A landscape with many valleys, sampled at points; each row gives a point and its height.
From any point a ball rolls to the lowest of the 2 points nearest to it. It stops when none of these is lower. Distance is the straight distance between rows; heights are no part of it.
Loso: [128 178 143 133 142 131 132 149 123 138 125 142 149 136  93 136 167 109
 151 120 156 195 186 110 121 162 144 130 134 104 115  94 152 109 103 139
 212 165 146  79 209 147  89 158 124 113 101 125  83 157 107 165 109 124]  height 39.6
surak: [126 121 127  91 157 138 128  82 153 177 128 107 125 139 124 115 143 136
 115 138 139 128 124 117 111 115 132 117 132 138 133  97 146 135 165 103
 119 138  99 114 122 166 123 137 135 119 105 143 144 125 140 156 140 127]  height 39.3
suton: [ 93  69 111 169 106 147 134 160 101 133  90 121 119 122 138 154  94 120
 135 109 109  94  99 112 107 115 150 168 145 117 164 156 104 159 176 108
  67 132 128 169  69 124 132 105  81 156 164 130 192 140 136 120 148 179]  height 9.8
kuven: [ 98 174 100  93 136 143 116 163 119  91 192 163 155  96 180 164  97 146
 118 132 108  41  59 117 177  97 105 155 120 158 152 113 112  85 117 136
 104  73 149 163 106  65 179 127 120  92 111  94 141 112 103  67 152 121]  height 46.7
Lig: [159 139  98 100 118 110  93 133 147 170  72 137  88 146  74 103 170 135
 106 163 116 163  70 165  94 151 144 140  53 122 152 187 108 130 127 133
 128 140  98 139  78 161 124  96 120 145 156 133  89 123 182 123 137 112]  height 52.3
Fip: [137 178  59  99 117 127 101 137 169 138  89 142 106 147  97  75 152 106
  69 174  89 140  59 162 124  86 116 127  75 150 138 167 113 115 120 135
  99 127  92 157  89  86 168  95 151 121 141 148 102  78 176 157 151 107]  height 62.0
gakef: [137 172  82  66 200 171 115  68 125 104 105 109 123 121 132  99 108 105
  82 122 110 104 106 144  64 119  96 145  98 150 162 138 149 110 137  96
 140 121 172 127 164 120  82 163 135  96 161 143 131  91 145 137 123 154]  height 31.0
Nilod: [124  53 192 143  79  82 144 155 144 159 144  86 152 126 107 182 119 156
 161 129 163 126 182 126 156 125 111 123 193  44  98 109 128 135 130  97
 112 153 122  67 118 158  99 126 104 182  94 137 145 173 127 126 124 144]  height 23.7
logu: [121 122 140  64 143 165 137  43 111 108 205 140 184 124 192 187  52 160
 145 155 147  41 150 132 157  89 119 141 163 145 116 104 141 100 139 107
 115 115 128 130 150 111 119 142 130 114 107 108 197  96  90 107 156 125]  height 42.9
gemu: [119  62 151 214  96 157 145 171 100 131 133 109  83 157 122 168 131 105
 161  80 128 117 148  82 143 102 144 160 157 130  87 133 157 159 147 149
  96 136 159 148 108 119  88 136  73 163 154 110 176 127 115 141 123 186]  height 27.5
sili: [119 160 122 144 135 143 129 145 141  75 149 165 141 113 159 125 107  94
 138 139 137 129 159 128 176 125 105  76 123 157 106  85 137  96 119 131
 181  95 153 116 173 122 138 123 159 107 106 126 108 129 111 128 123  86]  height 36.2
vop: [152 142 115  89 207 154 145  65 116 143 132  84 118 156 136  87 138 100
 110 121 130 142 145  94  71  94 109 123 113 173  90 132 197 143 127 106
 145 158 125  98 148 135  62 135 153 135  80 139 137 132 120 174 133 116]  height 32.3
vanom: [ 99 116 148  99 137 133 141 126 115 146 158 123 142 105 130 178 128 150
 125 108 131 115 148 118 119 150 140 149 198 110 137 101 128 140 139 101
 102 143 163 136 148 110 145 163  98 118 159 129 154 130 110 158 106 138]  height 35.9
taza: [152 143  96 115 113 101  76 122 142 133  80 129  88 133  90  66 136 116
 105 200 120 152  98 176  88 128 106 119  21 140 116 205 118 129 124 142
 108 140 109 129  92 139 130  66 158 155 140 151  74 115 172 125 155  88]  height 55.0
Lup: [112 160 130  78 148 130 113 120 136  91 127 153 157  76 158 164 129 153
  89 161 151 105 136 174  73 159 137 134 105  88 180  72 105  88 118 136
 140  91 144 151 176 125 167 183 115  99 183 117 123 101  91  99 105 135]  height 33.1
Nuf: [168 172 116  85 188 141 136  78 124 138 118 109 140 146 111  97 141 104
 116 162 126 186 143  98  90 122 113 121 100 141 103 123 189 138 112 127
 208 168 119  70 194 145  74 148 162 130  80 141  85 155 128 167 125 109]  height 34.9
roto: [114 158 117 193 113 133 142 213 120 142 114 143 100 155  59 135 187 108
 141  89 117 158 159 113 116 167 167 151 132 125 113 138 148 147  91 191
 162 127 164 161 128 106 119 159  88 139 171 115  74 146 125 157 107 138]  height 17.7
Lile: [154 148 149 106 105 135 137 141 133  97 210 143 152 102 173 146  94 156
 159  85  84  92  80 119 236 112 136 138 141 195 152 111 124  92 132 131
 129  63 116 135 131  60 183 123 160 109 109  83 131 124 141 112 105 126]  height 13.8
tikez: [124  85 138 176 102 142 134 155 114 147 167 152 111 147 137 184 105 113
 166  76  94  82 136 109 170  90 159 150 164 155 122 141 163 151 126 142
  71 122 190 160 102 100 123 144  69 121 129  85 170 142  97 124 131 152]  height 32.4
Dupig: [107 122 121 181 143 185 128 147 103 117  81 116 100 152 122 107 144 107
 131  92 156 153 118 120  58 137 124 167 109 120 101 144 117 152 161 136
 157 165 131 171 144 134  70 137  74 159 173 138 140 146 122 134 132 163]  height 49.9
met: [102 142 145 159  93  66 122 200 140 108 145 176 131  88 106 137 155 118
 112 124 124 156 128 144 144 165 165 124 129  91 177 142  72 138 102 178
 114 105 126 149 100 104 219 112 152 131 126 123  97 147 109  95 133 115]  height 40.7
dudos: [136  86 164 156  94 115 128 135 136 140 187 170 150 131 146 180  88 140
 152  96 102  78 114 130 187  81 155 133 162 138 154 130 110 139 142 127
  58 127 149 145  99  97 171 132  97 109 118  96 165 165  99  91 150 141]  height 36.1
Tik: [142 143  98 122 174 109  85  95 144  52 104 136 133 101 171  72  92  94
  77 169 125 119 147 160  81  97  76 119  32 144 120 141 138 103 127 129
 152  91 159 121 144 116 109 129 155 123 152 135  95 114 113 114 138  75]  height 59.0
bepo: [159 153  78 109 148 108  81  95 161 101  85 127 119 115 125  52 103 100
  67 193 107 148 101 167  83  73  73 116  29 161 112 171 146 124 139 132
 130 125 123 108 116  91 128 102 155 137 145 154  73 121 159 144 151  85]  height 57.4
lerol: [ 89  78 167 111 148 109 110  87 133 120 102  91 152 113 166 143 134 145
 133 173 144 148 212 134  88 151 119 146 131  46 119  89 143 106 151  79
 154 143 131 100 197 169  81 148 103 180 158 145 150 149 103 137 114 129]  height 43.1
sop: [136 121 121 179 150 116  96 116  98 105  47 151 111 132 127  43 103  94
 118 140 147 185 121 138  67 148  89 154  50 114 122 211 128 143 141 117
 157 172 120 170 136 151  70  96 103 170 140 126  92 154 107  98 163 108]  height 54.8
vufed: [145 153  93 128 100 128 115 159 154 129 109 145 120 127  93  86 164 120
 103 158 106 153  78 148 156 123 138  95  94 150 127 122  96 124 119 143
 139 128  95 130 104 110 190  89 170 118 123 133  78 108 169 129 134  96]  height 60.5
Sib: [138 133  92 165 163 158 116 125 109 107  57 126  97 147 130  68 111  82
 114 106 137 134 103 118  55 121 114 152  82 151 122 180 127 156 163 113
 141 154 125 177 115 142  74  94  93 151 151 135 133 138 137 126 162 131]  height 52.2
dalir: [115 140 155 153 112 125 161 186 125 137 165 154 135 115  91 148 137 128
 154  64  93 144 136 100 163 155 180 113 193 137 142 121 123 151 109 157
 133 122 151 143 144  79 186 137  97  90 128 107  87 149 137 121 112 133]  height 39.1
noke: [ 99 163 104 117 127 170 116 126  99  34 113 134 150 105 190 160  97  99
 138 126 155 100 161 132 107 153  81 124  96 113 167 121 132 115 102 110
 113  91 166 204 138 122  82 152 100  95 170  93 136  94  88  56 127 176]  height 46.0
bemag: [100 175 119 110 130 108 112 176 136  84 143 185 155  57 155 154 142 147
  88 153 128 123 108 165  92 157 139 139 113  94 190  91  77  92  99 156
 149  82 129 152 146  99 207 161 140 105 161 109 109 129  84  98 109 105]  height 35.5
fam: [ 97 155  89 137 143 151 119 156 103  96  89 158 127 107 152 124 118 116
 115 124 124 136 115 152  60 181 141 157 104 121 190 145 101 121 137 126
 123 124 140 187 136 128 118 138 103 122 195 127 143 124 116 114 120 151]  height 38.7
miku: [124 121 125 113 191 184 156  94  98 129 142  76  99 163 143 123 134 112
 113 112 137 110 132  83  74 108 111 158 139 165  83 137 170 141 149 103
 109 142 150 125 132 120  53 139 139 142 111 141 176 115 111 191 115 152]  height 29.0
Nibi: [145 130 106 180 123 135 130 158 137 148 121 127  87 152  95 119 130  80
 146 119 118 112 131 106 151 112 141 100 126 170  82 140 166 166 116 153
 103 115 158 144  82 144 112  99 108 126 110 123 120 117 139 140 146 119]  height 47.3
puvim: [139  95 126  95 129 167 170  81  99 159 178 115 161 176 147 134  86 155
 163 114 133 113 122  80 150 102 140 125 197 184  97 121 166 154 128 115
  96 159  89  99 103 102 105 115 147 142  62 109 195 123 106 183 127 135]  height 20.4
fid: [106  71 157 195  99  72 112 142 148 145 108  90 116 137 138 151 132 136
 164 141 160 147 183 135 152 141 115 117 141  66 123 121 110 137 142 132
 112 141 144  96 100 184  98 119  83 161 122 122 144 152 110 107 107 156]  height 18.6
Gasis: [122  68 153 118 126 131 153  84 125 161 166 114 152 150 146 151  81 145
 165 135 146 116 165 104 151 104 131 114 171 129  89 106 164 142 149 108
 107 153 104  88 124 156 100 114 141 159  67 129 186 146 101 165 140 128]  height 25.6
ketug: [111 103 163 131 165  97 105  63 159  94 140 117 157  99 199 130  93 141
 117 171 163  84 170 147 112 112 126 107 109  93 132  75 127  83 163 135
 149  91 119 113 167 167 144 144 121 126 125 133 161 104  66  93 135 105]  height 27.0
Mese: [126 167  79 161 124 133 109 180 141 129  85 168 117 131  77 110 150 106
 118 159 112 173 133 167 107 180 134 141  79 124 135 166 132 128 101 162
 157 128 157 145 131 111 120 132 124 136 167 137  64 169 131 156 122 108]  height 54.2
turi: [122  86 158  73 111 148 173 127 123 197 154  82 127 161  81 133 173 182
 113  74 115 131  77  67 123 114 147 166 212 118 106 147 116 162 111 105
  79 169  83 121  94  92 139 136 126 133 102 139 142 111 157 173 114 162]  height 39.2
gaka: [136 103 129 124 126 133 130 114 142 173 162 140 134 140 128 149 101 137
 135  98 104  81  80 107 175  77 150 126 165 163 156 134 122 145 159 119
  57 127 129 147  76 103 157 127 105 108 112 120 165 111 142 134 155 152]  height 32.2
gul: [113 151 132  88 151 154 127  94 124 115 189 151 158 111 171 160  83 147
 125 127 129  53  99 125 157 102 115 129 156 161 150 101 126  95 148 118
 112  92 132 148 136 104 158 151 120  91 117 113 162  91 112 101 142 123]  height 44.9
naf: [138 171  67 110 173 157 105 128 127 111  81 148 115 121 116  92 114 106
  91 139 112 136  81 159  66 157 119 156  78 145 174 162 125 114 139 120
 141 121 152 153 142 110 102 143 121 115 182 139 113 124 154 141 121 142]  height 34.8
nazo: [145 142 119 140  96 144 130 171 120  99 167 150 133 116 150 127 114 126
 139 116  72  97  72 115 233  94 135 106 124 191 125 124 121 117 123 144
 110  84 116 139  94  63 191  86 163 105 103 108 116 119 142 118 133 109]  height 21.0
gal: [103 139 142 117 151 105  93 102 146  57 132 142 160  75 201 156 111 141
 110 172 169  84 157 159  96 137 118 117  86  76 150  69 117  72 111 146
 148  66 131 139 170 142 153 158 108 114 152 111 144  98  44  63 118 111]  height 30.3
zoze: [149 122 144 145  82  73 143 180 127 155 118 142 108 137  58 138 204 155
 146  95 129 153 132 134 119 170 178 113 141  78 139 159  71 159  91 160
 156 149 128 106  75 167 165 117 107 107 129 143  79 160 172  90 132 111]  height 29.4
zivog: [139  78 174  68  99 101 149 130 151 170 147  95 155 100  79 154 158 183
 114 123 129 127 105 121 116 129 133 138 225  46 147 120  94 154 139  69
  91 145  78 113 117 121 176 144 123 139 133 156 130 172 190 129 126 141]  height 28.5
Lef: [136  82 186  88 102 115 163 144 120 166 170  95 158 117  92 168 123 175
 132 106 135 122 131  89 121 136 143 154 245  70 113 128 120 162 120  83
  82 157  98 101 127  85 144 140 120 171 118 133 144 180 149 159 117 137]  height 24.6
lefis: [138  47 167 168 119  64 115 117 160 135 157 116 159 109 152 168  84 161
 114 173 137  71 109 162 141  89 124 124 127  77 166 110  85 121 171 124
  62 120 100  99  67 161 168 112 126 154 116 132 175 144  99  90 139 145]  height 11.9
nolid: [140 140 117 174 126  98  95 142 158 121  94 123 100 151 122  87 124  92
 138 163 137 141 158 134 129 131 114  93  84 142 104 139 138 144 126 143
 121 118 157 129 113 169 103  98 128 138 105 128  95 131 126 127 138  97]  height 49.7
lipi: [131 134 157  98 137 144 150  56 116  82 201 138 171 131 198 156  57 133
 169 143 152  87 171 120 169 122 132 108 149 166 116  95 155  91 132 119
 168 105 113 104 172 131 125 127 162 120  85 103 186 103  87 115 130 106]  height 40.9
lidi: [ 87 120 132 220  98 147 127 179  91 110  94 125 101 144 124 137 170 119
 151  85 156 179 154 111 100 158 147 153 135  94 115 138 124 145 134 162
 157 157 129 163 121 141  87 149  62 177 198 115 136 152 110 121 113 171]  height 48.0
suz: [156 121 143 101 108  83  90 126 154 177  74 134  98 137  96 131 172 173
 115 163 143 168  98 179  82 166 139 130  69  77 168 169  75 139 133 148
 163 146 107  98  89 201 131 118 119 141 144 142  83 160 162 102 125 108]  height 49.5
refes: [138 150 101 107 152 172 143 131 136 185 102  95  82 163  70  97 175 116
 104  90 105 119  80  99 112 113 137 164 142 175 125 146 144 139 144 136
 103 145 135 159 102 116 106 134 109 127 143 145 132  93 165 172 115 162]  height 44.2
Mibu: [119 172 141 143 120 134 159 169 122 139 141 155 150 117  85 137 159 119
 151  91 128 185 157 109 148 174 163 118 167 125 141  89 132 116 110 136
 186 140 145 106 186 113 149 145 137  97 119 120  79 153 135 157 103 124]  height 41.5
kisub: [142  74 171 133  81  97 163 168 130 177 132  93 101 136  69 164 195 166
 148  84 133 134 131 116 110 139 149 132 162  65 106 141  94 166 115 139
 129 152 132 109  73 163 129 137  89 130 134 154 115 169 176 124 121 131]  height 33.5
Pif: [161 141 160  84 123 110 146 104 148 128 181 115 149 126 142 122 119 165
 124  84  90 125  71 124 209 120 145 137 157 183 173 116 122  98 137 107
 111  78  66 135 132  79 189 130 172 102 111 111 147  81 161 145 106 146]  height 3.8
nofam: [135 149 108 126 128 162 144 144 122 155 159 158 126 141 119 120 106 111
 139  92  75  82  79  94 202  79 141 115 170 204 130 145 145 137 123 137
  88 108 150 157 102  75 154 124 122  89  96 111 129 102 151 131 145 131]  height 27.4
gagen: [129 186  73  97 177 170 131 100 144 115 127 133 129 120 137  93 115  86
  87 135 107 111 112 135 118  89  83 105 113 178 115 131 157 121 112 107
 142 118 162 118 151 102 104 150 159  92 130 143 106 106 152 155 129 108]  height 27.6
fomek: [152 122 141  87 119 140 168  88 103 156 181 115 151 160 135 121 108 159
 156  86 112 134 104  97 185 131 156 131 185 194 139 128 151 136 130 106
 108 129  80 118 124  94 143 120 167 112  82 106 170  99 143 164 110 146]  height 13.9
Kini: [111  97 149 114 127 158 158 149 116 192 150  86  92 149  74 138 174 147
 110  71 105 105  95  73 121 120 157 182 190 139 106 147 126 149 147 139
  74 140 143 147  96  84 133 148 100 135 148 136 142 107 150 169 102 176]  height 41.6
volo: [111 147 141 117 141 146 122 107 136  68 185 161 156 119 182 161  78 105
 163 139 156  87 168 124 173 112  93  95 133 146 109  93 153  91 107 122
 159  95 159 131 166 139 112 151 128  99  95 101 145 105  81  93 138 101]  height 38.6
nid: [151 109 160 181  87 117 145 174 122 131 168 164 132 132 111 154 105 115
 178  72  97 128 135 105 211 129 177  96 170 153 115 120 137 151 112 155
 122 118 151 126 120  99 163 110 126 107  90  95 113 143 134 104 136 132]  height 36.5
lesu: [127  77 147 183  97  57 130 161 126 165  93  88  81 162 117 146 161 159
 157 136 142 131 147 155 123 148 128 116 112  66 113 173  73 160 115 140
 129 145 155  99  62 214  98  99  96 146 122 141 133 145 152  90 122 127]  height 10.8
Zalu: [ 85 169  85 182 121 139  98 154  91  62  97 184 116  95 166  87 115  81
 130 130 131 180 163 165 112 180 104 137  79  98 143 192 119 112  84 141
 146 120 144 180 149 120  82 127 147 145 183 127 108 129  83 105 133 125]  height 49.8
tulo: [146 159 125  94 166 134 109 102 141 157 107 122 130 128  94 122 155 121
 124 152 140 187 144 126  87 160 130 150  96 104 136 112 158 125 131 148
 202 164 137  98 189 165  84 169 122 125 119 147  87 163 131 158 114 121]  height 37.4
vava: [118 117 136 106 153 184 163 110  91 150 189 112 117 165 136 152 118 127
 140 102 132  99 135  74 113 113 136 150 194 170  81 128 170 142 127 128
  92 147 155 121 122  93  87 141 120 128  96 119 185 109  89 193 108 148]  height 25.4
Vil: [165 166  94 124 111 123  90 141 155 140  79 145 122 139  62 101 138 124
 114 194 126 192 109 161 114 154 114 115  59 120 113 170 130 131 110 166
 188 150 128 104 141 135 124 125 126 134 134 159  30 164 163 152 131  89]  height 56.2
bikof: [133  67 139 110 126 116 132  92 154 184 149 107 150 133 121 146 106 160
 127 127 125  94  96 123 155  89 134 118 156 122 132 113 116 144 166  99
  74 132  81 111  75 148 140 124 132 131 107 146 174 115 161 142 158 152]  height 36.0
gam: [124  72 184 129  97  98 144 143 121 137 172 120 172 132 130 191  78 138
 159 128 149 122 193 111 159 114 136 151 231  67  91 107 149 136 104  88
  98 161 128  84 143  99  96 147 107 206 108 106 182 170  97 159 119 130]  height 24.0
Nom: [115 163  82 140 142 164 106 123 102  25  87 156 142 106 171 105  91  86
 123 120 139 150 158 156  82 159  75 123  62 102 151 152 117 119  79 113
 163 110 160 181 162 112  63 156 124 110 180 104  96 118  87  87 123 150]  height 47.9
rapub: [143 126 154 105 194 118 122  35 148  96 138 110 158 112 185  88  95 122
 113 162 153 108 168 133 105  92 120  89  97 138 108  92 161  81 152 122
 176 106 112  86 190 160 127 137 172 122  95 133 136 105  97 108 160  84]  height 22.7
tidis: [114  94 110 199 127 180 143 163  86 122  93 117  81 159 120 131 123  89
 142  87 119  97 104  89 111 103 145 161 139 155 110 159 133 168 164 145
 100 129 144 180  86 119  99 105  75 149 149 120 176 119 128 132 149 175]  height 21.5
suvum: [ 95 165  79 145 109 108 105 135 126  62 129 140 107  73 177 102 108  84
  96 177 134  98 146 177 143  85  55 141  54 136  99 169 119 110 109 185
 123  97 145 155 120 100 165  69 176 114 125 149 120 123  68 123 124  60]  height 61.6
Lagep: [101  86 174 111 127  67 106 104 170 134  98 112 161  95 145 160 146 175
  98 181 170 144 185 171  88 151 137 134 138  40 157  80 104 108 168 104
 154 129 117  87 169 170 153 154 106 166 158 158 123 163 113 105 112 132]  height 45.1
Derul: [108 161 120 132 119 122 132 191 140 107 147 176 150  89 113 125 158 133
 100 117  99 156  98 132 146 157 159 116 137 123 177 110  76 119 106 150
 145  96 127 146 137  67 221 137 146  96 153 119  77 147 132 120 106 112]  height 38.2
sor: [164 155 128 103 177 134 134  62 136 111 125 110 141 133 155  68 105  99
 123 146 131 138 149 123 131  86 102  76 105 191  96 103 180 110 138 109
 158 124  89  86 174 141 122 116 204 129  82 143 114 110 141 136 155  97]  height 17.3
bep: [114  71 180 132 112 139 159 160 105 163 172  96 130 148 108 187 118 147
 140 108 147 117 159  80 126 119 136 168 204  96  78 120 152 153 118 109
  81 148 136 102 123 100  96 147 110 195 128 120 175 148 120 181 116 147]  height 19.4
dodum: [160 130 122  74 137 144 145  91 130 202 109  87 102 169  99 101 181 143
 132 115 134 156  92 106 119  98 124 114 122 155  93 123 151 153 116 116
 129 171  73 104 112 176 100 120 149 122  84 149 128 118 174 154 148 123]  height 42.1
Tup: [ 95 149 101 126 136 161 132 160  88 101 124 140 126 113 155 159 111 121
 121 108 107  88 107 121 107 153 135 159 146 149 173 142 116 124 137 125
  86  99 187 190 115 106 126 146  81  95 178 116 164 109 115 109 123 163]  height 41.7
zati: [155 124 113 126 123 137 142 136 135 198 118 103  87 154  73 111 173 121
 138 100 124 123  95 107 135 115 151 117 127 150  92 127 140 161 117 138
 109 146 119 137  74 161 113 113 115 121 108 139 118 109 178 142 143 124]  height 44.8
feki: [146 150 114 143 100 120 142 193 134 174 105 145 107 143  31 123 201 136
 132  96 105 162 119 122 115 161 177 133 133 111 134 142 108 156  81 166
 163 143 129 138  97 119 158 135 106 115 146 129  43 153 169 131 113 111]  height 24.5
ludez: [171  99 144 133 127  84 128  95 135 172 123  87 118 149 137 110 123 158
 166 134 146 124 114 125 160 113 122  67 111 153  82 106 110 128 147 127
 132 152  82  80 101 207 126  90 175 130  76 149 138 111 171  96 158 114]  height 23.1
zet: [167 151 115 153  83 106 119 170 137 131  93 130 117 139  86 101 160 137
 144 150 132 171 136 141 166 151 139  75  90 146  92 111 105 122 115 143
 174 148 121  85 136 153 148  77 174 116  97 151  51 126 181 127 121  98]  height 59.1
pinev: [100 116 136 201  89  68 118 187 133 130 135 157 106 129 107 150 149 103
 149 114 122 149 162 131 158 160 168 126 138  98 151 152 119 161  94 178
  97 113 161 145  82 132 157 118 102 136 126 105 122 143 104  94 134 134]  height 43.3
liku: [178 164 111 101 123 130 106 109 157 142  89 122 124 132  91  81 144 128
 118 174 125 187 107 139 133 118 112  93  78 148 109 114 144 118 132 138
 189 154  93  81 164 156 129 118 178 130  98 157  58 131 186 132 137 104]  height 57.8
ter: [ 92 162  88 197 108 141 114 185  92 108  69 183 104 115 102 104 144  99
 131 123 123 190 148 173 104 207 141 165  85 105 140 210 140 116  86 160
 159 144 124 183 139 115 101 124 130 161 186 129  89 159 101 135 130 126]  height 52.0
tobud: [140 107 155 210  91 104 114 153 139 136 147 160 114 159 140 145  96  98
 190 103 140 125 175 107 219 105 145  81 159 144  91 121 160 135 111 152
 118 142 170 109 123 144 110 113 110 122  69  93 139 124  88 109 139 132]  height 33.0
vip: [117 199  89  94 152 188 152 127 132 114 137 160 143 113 109 115 131 110
  99 134  97 125 108 133 134 139  92 112 138 149 134 105 125 109  90 126
 169 124 173 117 187  91 137 168 165  74 143 129  98 120 144 153 106 118]  height 30.7
Bes: [ 99 111 128 123 150 141 109  91 109  70  97 116 142 104 175 128 117 119
 138 134 145 141 184 146  76 155 111 131 106  75 141  94 125 116 142  97
 150 135 145 151 188 162  74 167  91 132 191 127 151 123  91 114 117 157]  height 40.8
kas: [127 171  76 156  98 130 121 133 137  73 118 150 118 108 144  90 134  92
  92 190 119 135 129 164 141  93  80  94  66 153  93 132 110 115 124 171
 152 122 124 122 135  90 186  70 174 105 125 150  87 138 100 139 115  73]  height 62.7
Gotob: [ 99 140  97  94 147 176 121 104  88  67 113 116 139 117 186 172  77 122
 127 115 135  50 125 122 101 130  91 154 132 135 164 116 127 116 154  92
  91 101 176 189 137 118  95 133  91  88 167 125 179  91 112  82 136 183]  height 44.1
melir: [121 139 148  69 151 132 136  79 143 137 156 129 160 106 142 122 139 169
  80 125 127 126  83 139 126 119 154 144 168 132 180  79 112  96 164  92
 134 119  76 120 163 107 201 154 153  96 128 131 143  89 141 132 113 139]  height 34.6
razar: [139  80 169  82  95 142 173 139 112 208 138  86 105 154  78 146 211 180
 134  84 140 136  93  88 107 113 139 140 165  80  94 138 102 170 104 117
 130 162  95  87  90 154 115 137 129 141 108 166 127 144 180 159 115 127]  height 36.4
muz: [117  76 175 176 104 103 123 100 141 142 160 132 138 153 157 158  74 120
 188 127 157 122 199 112 194  98 126 103 173 115  92 107 155 122 142 128
 121 158 144  91 138 158  91 134 107 146  75 111 177 143  74 127 124 140]  height 29.6
tubo: [104 116 125 212  86  97 125 178 109 131  82 139  81 147  96 128 168 113
 155 108 137 167 159 137 120 177 157 154 110 101 134 171 125 160 104 166
 128 131 136 157  82 162 107 102  93 168 163 110 117 148 114 110 123 147]  height 45.8
Mis: [101  55 137 164  96  87 121 146 122 124 117 121 143 101 155 164  90 127
 113 158 120  98 108 148 125 117 135 167 115  82 198 156  83 134 175 112
  44 111 108 147  61 143 155 100 126 163 162 134 196 150 112  92 141 172]  height 20.8
vukuz: [158 126 117 150 137 119 102 115 133 146  70  90  86 158 112  78 134 105
 129 141 127 135 119 136  92 131 115 118  63 154 102 160 134 154 154 124
 114 132 128 143  86 188  80  82 115 152 133 133 115 134 161 119 151 116]  height 52.1
Zaka: [148 179  89 106 147 166 146 100 139 121 116 118 132 139 136  76 128  97
 113 130 103 136 100 122 171  81  89  88 130 212 104 116 171 117 121  97
 130 123  88 110 153  97 138 120 196 108 103 153 120  94 175 159 143 113]  height 23.0
nik: [177 140 139  83 150 107 145  55 131 125 141  96 148 156 155  94 143 150
 144 151 136 158 145 131 157 140 141  96 109 191 125  94 184  83 130 108
 154 103  52  66 159 130 131 110 220 141  79 125 142 109 142 151 117 120]  height 9.4
potaf: [ 90 116 129 105 134 148 125 131  92  83 108 118 149  86 176 185 111 147
 125 122 139 110 168 145 102 165 119 146 162  85 151  92 114 128 140  94
 102 131 159 170 166 130 117 169  86 130 209 123 165 112 101 121 113 166]  height 38.5
kudan: [109 143 108 166 148  90  71 133 135  55 118 139 104 100 194  81  96  90
 114 172 145 116 159 148 124 121  75 136  55 122 133 163 116 108 115 153
 117  74 148 150 136 140 118 101 163 147 129 126 130 111  70  99 126  78]  height 60.4
dov: [129  97 169  55 127 111 147  85 145 150 156 108 173 110 124 133 145 195
  88 124 124 131  92 124 136 134 151 159 222  91 170 111 101 128 162  64
 106 140  53 118 146  94 203 145 152 119 128 145 148 120 163 145 114 150]  height 32.1
piti: [184 118 138 102 129 100 141  80 130 152 142  91 129 153 140 103 133 148
 159 117 130 143  99 130 183 121 125  85 115 191 107  99 148 106 134 110
 119 126  44  94 116 160 141 103 205 131  82 137 151  82 177 133 146 127]  height 17.2
zoz: [103 176 133  73 154 170 162 126 104 148 164 136 145 114 108 132 143 129
 112 106 106 121 111 115 115 157 131 135 195 147 146 101 125 117 108 118
 132 141 163 136 172  98 147 164 128  76 136 112 124 106 112 149  95 136]  height 33.4
Maz: [152 102 152 147 112  83 131 127 135 184 105  92  98 161 112 130 160 161
 157 130 154 132 142 133 139 131 127  86 115 100  89 123  93 152 130 134
 151 157 134  79  97 225 105 102 120 124  82 153 120 141 165 107 134 107]  height 18.4
nere: [120 181 113  93 147 172 148 117 131  70 151 162 153  93 156 131 118 129
 111 144 125  97 119 139 145 131  89  98 116 148 126  75 128  76 109 124
 186  86 132 118 192  96 159 148 182  82 124 117 113 110 126 115 111  98]  height 33.6
Ton: [122 109 153 131 109  61  98 129 165 145  79 126 127 120 126 139 159 175
 106 176 165 172 150 176  74 180 134 146  81  57 189 132  82 126 157 144
 149 135 113 103 126 192 139 133 110 155 152 136 105 175 124  91 109 132]  height 47.2

Call two points neighbours if one is among the 2 nearest of the other. Go from one point of each pair to the other, from neighbour to neighbour, staying as low as possible. Name the highest point that can't be avoided.
roto / gagen => zati
sor / suton => bikof
nik / lesu => ludez
nik / bep => gam
lefis / suton => Mis
sor / Pif => melir

Where does a ball stop that starts at each point below?
refes => roto
tulo => Pif
Mibu => Pif
